A landscape with many valleys, sampled at points; each row gives a point and its height.
A ball rolls from a point to the lowest of its 2 nearest points, and stops where none of them is lower. Distance is the straight distance between rows; heights are no part of it.
Zaf h=827: 4  -12  58  4  -50  -21  49  44  -15  55  19  13  18  30  -23  -25  -34  -4  -7  37  -40  -40  -11
Lav h=709: 29  7  29  20  -18  20  7  18  29  -40  -33  10  34  -19  22  21  -18  -25  3  -31  -17  -9  -20
fug h=760: -1  0  43  28  -34  -51  38  74  1  13  -38  17  13  -3  -24  16  -16  -21  -15  5  -19  -2  14
gad h=566: -48  28  6  23  -38  48  -46  40  18  -27  33  18  16  71  9  -27  51  38  19  14  -19  -99  15
roni h=247: 39  -28  9  7  -20  30  -35  56  -37  -32  -30  8  9  -23  2  -27  9  28  -3  4  -44  -75  -11
Binar h=463: 44  15  -1  -29  -10  52  3  7  38  -46  -24  -78  19  -10  22  -23  -22  -2  -33  -9  -18  3  -6
paza h=189: -21  1  -25  3  6  -39  35  37  -35  49  -33  6  -7  28  11  -25  5  31  -35  -53  26  45  13
maki h=487: -11  6  -16  35  32  31  -3  -35  11  -2  -18  -3  25  -44  13  29  15  -38  42  7  56  51  -9
gukol h=335: 50  -26  17  -10  5  -2  -25  43  -61  -12  -7  22  2  -9  9  -4  -26  8  -31  24  -18  -32  -3
notu h=548: -2  -22  -36  46  14  49  -3  -10  -4  9  -10  -1  -4  0  2  0  38  -22  32  29  47  2  22
bif h=613: 23  -43  6  -7  -8  11  37  4  45  2  33  13  22  24  63  15  17  -27  25  -19  -14  1  -21
senim h=498: -37  -42  33  8  31  -65  13  18  -26  52  -8  9  -21  44  -11  -47  37  -16  19  -14  18  37  9
soge h=609: -46  3  2  23  -16  44  -21  8  13  -4  66  2  -19  77  -5  -23  56  33  0  48  18  -80  40
bef h=584: 1  32  -15  -9  23  35  -50  -46  -7  -32  -43  -12  31  -50  -16  28  -42  21  -8  -11  -6  26  -29
bobo h=314: -12  46  -1  0  -9  -93  16  -44  -3  -8  30  24  -15  4  -1  38  -20  -73  -27  -23  15  37  -5
foruf h=519: 21  -8  -39  -3  -27  88  -46  12  39  -62  43  -11  32  9  36  -36  12  18  60  -16  -44  16  -6
fite h=614: 4  20  7  -45  6  40  -10  -12  26  -26  4  4  58  -18  -63  35  -44  35  -26  -7  -51  39  -2
Zulef h=732: 13  -26  40  34  -36  8  11  53  27  -33  -61  -6  25  -5  -34  20  -28  2  -19  -16  -27  -29  7
sivo h=424: 35  36  -18  -10  -8  31  10  21  22  -43  18  -33  35  -11  32  -8  -31  19  -48  -6  4  46  29
tise h=669: 10  -54  -14  -9  35  -61  8  -35  1  21  9  -34  -51  14  40  25  59  -44  0  -25  9  16  -15
kivi h=426: -11  -26  -2  -29  34  36  -16  -30  55  -18  16  1  -7  -4  38  -22  5  13  68  32  0  -30  -9
buf h=201: 15  -9  -21  33  -30  -16  7  5  -53  37  -15  26  -47  6  -48  24  -13  9  -24  -23  -20  -22  31
vis h=258: -5  -34  23  -24  54  -4  15  6  -4  49  -9  -11  0  29  42  -3  6  -35  -14  11  32  24  6
malon h=557: 24  -16  17  20  24  3  9  -7  -26  1  -10  -21  10  -26  19  31  58  -50  -25  -22  36  42  -24
fogur h=310: 5  -11  13  39  -55  7  2  -7  -39  20  -25  40  -24  -19  -44  36  -27  39  -24  -10  -67  -63  29
mov h=537: -12  49  -13  -61  27  -13  20  -27  63  -17  16  -41  -7  -27  30  -2  1  4  8  12  43  34  -15
kelod h=484: -10  -31  33  -19  10  8  -31  -21  40  -38  -28  2  1  -5  38  -49  -21  35  21  -7  -13  -39  -26
Sido h=576: 9  24  37  -13  -3  31  23  -16  31  -24  3  -9  34  -12  -38  49  -24  -28  -39  -28  -18  57  13
nuz h=490: 37  -9  -24  -35  -4  67  -31  -8  39  -61  13  -41  26  -17  60  -40  -3  -11  2  -32  -45  -5  -32
Lume h=830: -15  -46  -39  18  -26  -5  -31  27  -1  4  -1  -2  -23  52  26  -9  9  26  32  36  24  -54  -1
Fam h=682: 6  14  2  10  10  52  -15  -62  29  -43  12  -15  54  -10  17  -23  -39  -25  -52  -4  -18  -19  -38
buz h=623: -21  -3  -8  14  -6  -56  21  9  -18  61  8  52  -26  5  20  8  -1  -39  55  60  15  -53  6
gibik h=823: -3  2  -35  11  -32  29  19  77  24  -24  -38  -31  14  -10  -36  -30  21  46  -5  16  9  -25  9
Vamep h=580: 12  53  -27  7  13  52  -24  -58  -12  -29  -17  -54  31  -56  -22  12  -57  -6  -45  24  8  12  13
virob h=489: 16  39  -3  -34  12  18  18  -30  30  -27  39  -61  0  -42  8  -22  14  23  -4  15  32  73  32
gikom h=404: -25  20  50  -32  -9  -75  6  -26  -46  54  -38  -2  -1  -5  -51  49  -25  -8  -8  -43  -24  36  -42
Sosuv h=695: -10  1  7  22  21  91  -25  -36  28  -40  5  18  60  -30  -7  -28  -46  10  -3  -13  -49  -7  -1
ruve h=767: 10  -8  -41  -14  17  12  -19  18  -13  2  26  7  -64  6  53  7  13  24  23  41  19  -7  60
kerez h=494: 46  -7  34  -38  -13  18  16  -12  -5  19  -23  -33  0  20  -55  25  -26  -30  -9  -16  -37  -18  -45
keb h=657: -28  -33  14  22  -24  6  -10  -14  32  -33  57  19  -14  54  -44  -31  33  27  12  42  27  -38  21
bobi h=862: -11  -35  41  41  -66  -33  44  24  -44  72  21  18  17  65  -47  -18  4  -2  -12  8  -36  0  14
vof h=651: 17  -22  14  26  21  47  -15  -58  21  -41  8  -34  24  -27  -2  -34  -3  -5  -31  31  26  -10  -4
lif h=649: 6  -26  51  -26  -25  -29  30  24  42  9  29  34  4  40  39  0  -19  21  27  -15  -16  5  5
momu h=530: -43  10  -11  12  -14  84  -65  39  -1  -30  0  5  6  29  8  -59  30  31  30  11  -42  -88  -16
sunad h=646: 36  -68  -39  4  1  -26  -3  5  8  0  5  -24  -20  23  51  6  48  -15  -11  -5  19  -2  -12
Ramit h=894: -6  -10  -12  47  -41  -10  40  21  -7  25  38  35  12  47  -36  -7  -6  -8  -24  -1  -6  -16  27
Pekuv h=262: 6  -13  24  18  -12  17  -34  42  2  -54  -2  7  4  -20  -36  4  1  55  -9  27  -11  16  38
vozan h=632: -24  35  -5  -47  9  -113  -7  12  -22  19  -5  -13  -15  26  -50  -15  -47  -31  9  22  9  53  0
fimo h=563: -13  14  4  21  15  -35  22  1  -23  40  -32  32  -8  -27  -5  12  -15  -38  13  21  26  -34  -10
sison h=313: -26  -4  -41  38  1  69  1  -1  0  9  1  26  29  4  6  -29  9  54  -3  -26  9  -16  -3
vor h=328: 22  1  -33  -3  14  -32  1  -28  4  -8  35  27  -31  -23  33  33  18  -13  34  9  28  21  1
Guvap h=529: 6  -27  7  -32  37  21  -45  -31  -1  -23  2  20  3  -15  70  -40  -10  54  10  -41  -12  -5  -31
tenes h=766: -14  -3  -33  -25  9  0  16  27  -1  43  0  -22  -74  43  -11  -18  35  -11  45  29  20  -20  44
tolu h=795: -2  8  -53  12  -20  32  18  49  17  2  -8  -44  -33  31  -21  -26  35  18  6  32  37  -4  52
gekep h=792: -12  1  58  7  -46  -75  41  45  0  36  -25  -1  -20  7  -42  -28  -20  -13  10  38  -12  -36  7
zel h=800: -21  2  -44  25  -9  11  -41  3  -11  -15  22  32  -35  18  14  21  24  39  54  49  30  -35  36
pamaz h=332: -2  -18  34  18  -15  -62  11  -5  -41  60  -33  25  -14  -8  -37  15  -9  5  19  -38  -16  5  -29
baz h=658: -23  -2  -11  -4  16  69  -9  1  23  -11  4  37  75  3  -53  -4  -31  24  2  0  -23  4  -19
Vip h=691: 8  6  17  -4  12  -74  14  -33  -1  -13  -21  -32  -79  -23  23  27  32  -37  9  -50  17  29  1
Rak h=712: 0  16  25  2  -1  -49  27  10  3  10  -23  -14  -68  -16  19  -8  2  1  -12  -33  13  10  40
Bur h=683: 14  -8  65  -2  -33  -4  18  16  39  -17  13  44  29  8  24  5  -44  2  29  -33  -53  -34  -19
fef h=592: -36  30  29  -36  51  -92  -35  -13  -35  0  -34  -10  -14  -8  -39  17  -33  -38  -14  9  27  54  -6
vunet h=553: -2  36  -15  -14  19  10  -22  -60  -26  -11  -39  -29  11  -33  1  43  5  4  -26  -46  31  39  -49
sol h=696: -17  43  -1  -34  10  -49  -13  -18  3  -9  0  6  43  -11  -46  33  -40  -19  -41  8  11  22  -56
povu h=527: 12  21  -42  24  -15  45  -30  -37  -10  -26  -14  -15  -15  -28  -42  7  -45  22  -13  40  9  -18  45
norit h=482: -51  35  -22  -16  0  80  -64  29  -6  -24  13  21  19  -9  -49  -39  26  71  29  6  -65  -54  -6
fosom h=586: 31  -39  29  -5  21  35  13  -17  33  -20  16  -23  19  -7  43  26  43  -39  0  -13  15  27  -15
reker h=73: 4  2  -29  -2  -37  -27  32  14  -21  44  -27  1  -2  29  -37  9  -35  6  -42  -40  -3  20  2
Tus h=514: 23  -7  -5  -57  33  32  -40  -3  14  -10  4  -14  14  -12  87  -39  -1  2  1  -46  -53  -26  -69
tevur h=374: -28  29  -25  -15  23  -105  33  -27  -22  36  41  13  -7  14  24  12  29  -98  -11  -30  -2  35  -18
siril h=345: -18  -20  5  -44  51  28  16  -3  31  31  37  4  -9  22  30  -1  10  0  39  42  25  17  24
Sinid h=428: -43  -24  43  15  9  -41  19  21  -18  57  -9  45  16  13  -55  -6  28  6  33  -11  2  30  -6
luk h=327: 5  -34  -5  -7  61  31  -23  -2  -1  4  -18  -29  20  -3  81  5  -3  -29  -22  34  27  -1  3
Rit h=387: 38  4  24  -19  47  33  -15  13  -40  -5  -12  -8  16  -22  33  7  -11  -22  -50  29  12  -6  -13
Laduv h=572: 36  -23  -26  -8  -33  -20  23  18  -5  36  28  12  -43  47  -2  28  0  -43  35  14  -11  -22  13
bek h=612: 18  -58  -27  16  -17  -45  9  35  -21  16  36  2  -41  46  10  -6  57  -32  10  21  0  -13  20
zuras h=464: -5  29  -19  29  -9  55  9  10  -8  -4  -68  -21  -23  -36  -32  6  -12  33  4  5  -1  -20  36
zomu h=280: -9  -6  -36  -6  3  -40  22  28  11  21  -13  3  17  2  55  -23  8  48  -26  -40  36  17  -26
Godef h=454: -2  7  58  -40  -25  -40  3  -26  -16  36  -30  -30  33  16  -52  35  -33  -21  -7  -8  -36  -4  -88
ratut h=491: -11  -6  5  23  -20  -68  16  -29  -51  70  -20  3  -1  25  -7  -3  -41  -49  -20  31  14  -21  -26
fumob h=528: -8  16  -16  12  17  3  -6  -51  4  -20  -26  -59  -3  -19  35  51  30  -40  0  -24  53  52  -35
bage h=139: 17  -16  35  16  -10  50  -62  63  -26  -66  -5  27  -3  11  1  2  7  38  15  29  -34  -43  34
fome h=533: 47  13  -4  -11  -15  9  41  -13  -15  40  11  0  -31  17  -21  40  -8  -51  -4  -23  -17  -7  -3
Gabo h=410: -33  10  -6  -7  12  49  -30  33  -20  1  7  42  21  -10  -6  -30  -9  78  6  8  -20  -49  -2
sot h=549: -43  -5  32  -8  55  -78  -11  -9  -32  30  -32  12  -25  -8  8  -15  7  -13  9  -3  34  42  0
tig h=414: -2  19  -30  52  -12  72  25  -21  -1  0  12  4  5  -58  -15  -18  55  53  9  -25  10  1  10
Bunor h=418: -4  1  -14  24  25  21  -32  -69  21  -27  17  25  -1  -52  43  16  12  4  55  22  30  25  1
Kov h=400: -2  16  -22  51  -29  43  -10  -7  -21  -16  -44  11  -12  -70  -38  22  -9  34  -23  4  -44  -63  28
vekil h=235: 7  41  -28  -46  29  -63  1  -31  -4  13  40  19  -33  -1  7  37  -19  -42  3  6  19  49  -2
Poz h=607: 4  -4  -2  24  9  6  6  -21  15  -19  5  12  13  -4  -25  -10  -7  -15  -12  23  29  12  14
fubod h=738: 13  7  -20  -29  23  -19  11  4  6  10  -6  -35  -83  2  28  -12  10  13  26  -2  30  26  58
toguv h=357: 19  17  -1  8  -30  26  -7  40  23  -48  22  26  39  -14  15  9  -10  46  5  -9  -22  19  34
tovit h=666: -39  52  -8  -34  16  -75  29  12  10  9  5  -17  11  9  -35  -11  -21  -57  -32  12  24  36  -21
mobe h=425: -9  15  -16  -14  -4  -72  41  -21  -31  65  18  -9  1  32  23  6  -14  -43  -40  -19  7  21  -28
pomo h=421: 21  -16  -6  -3  -2  -55  7  -14  1  -12  55  43  -25  -10  -7  -2  33  30  8  -25  10  28  2
gide h=512: 7  12  -34  33  -26  4  20  -4  -2  -19  48  48  -18  -23  -28  -3  56  41  23  -26  4  8  14
vilu h=542: 4  38  40  -6  20  40  18  -34  16  -25  11  -50  46  -52  -25  10  8  6  -41  -13  11  74  15

Where does a ball stop that starts at each point below?
Tus => bage
Vamep => reker
Fam => vekil
tenes => pamaz
zel => pamaz
Lume => pamaz
tovit => pamaz
buz => vekil
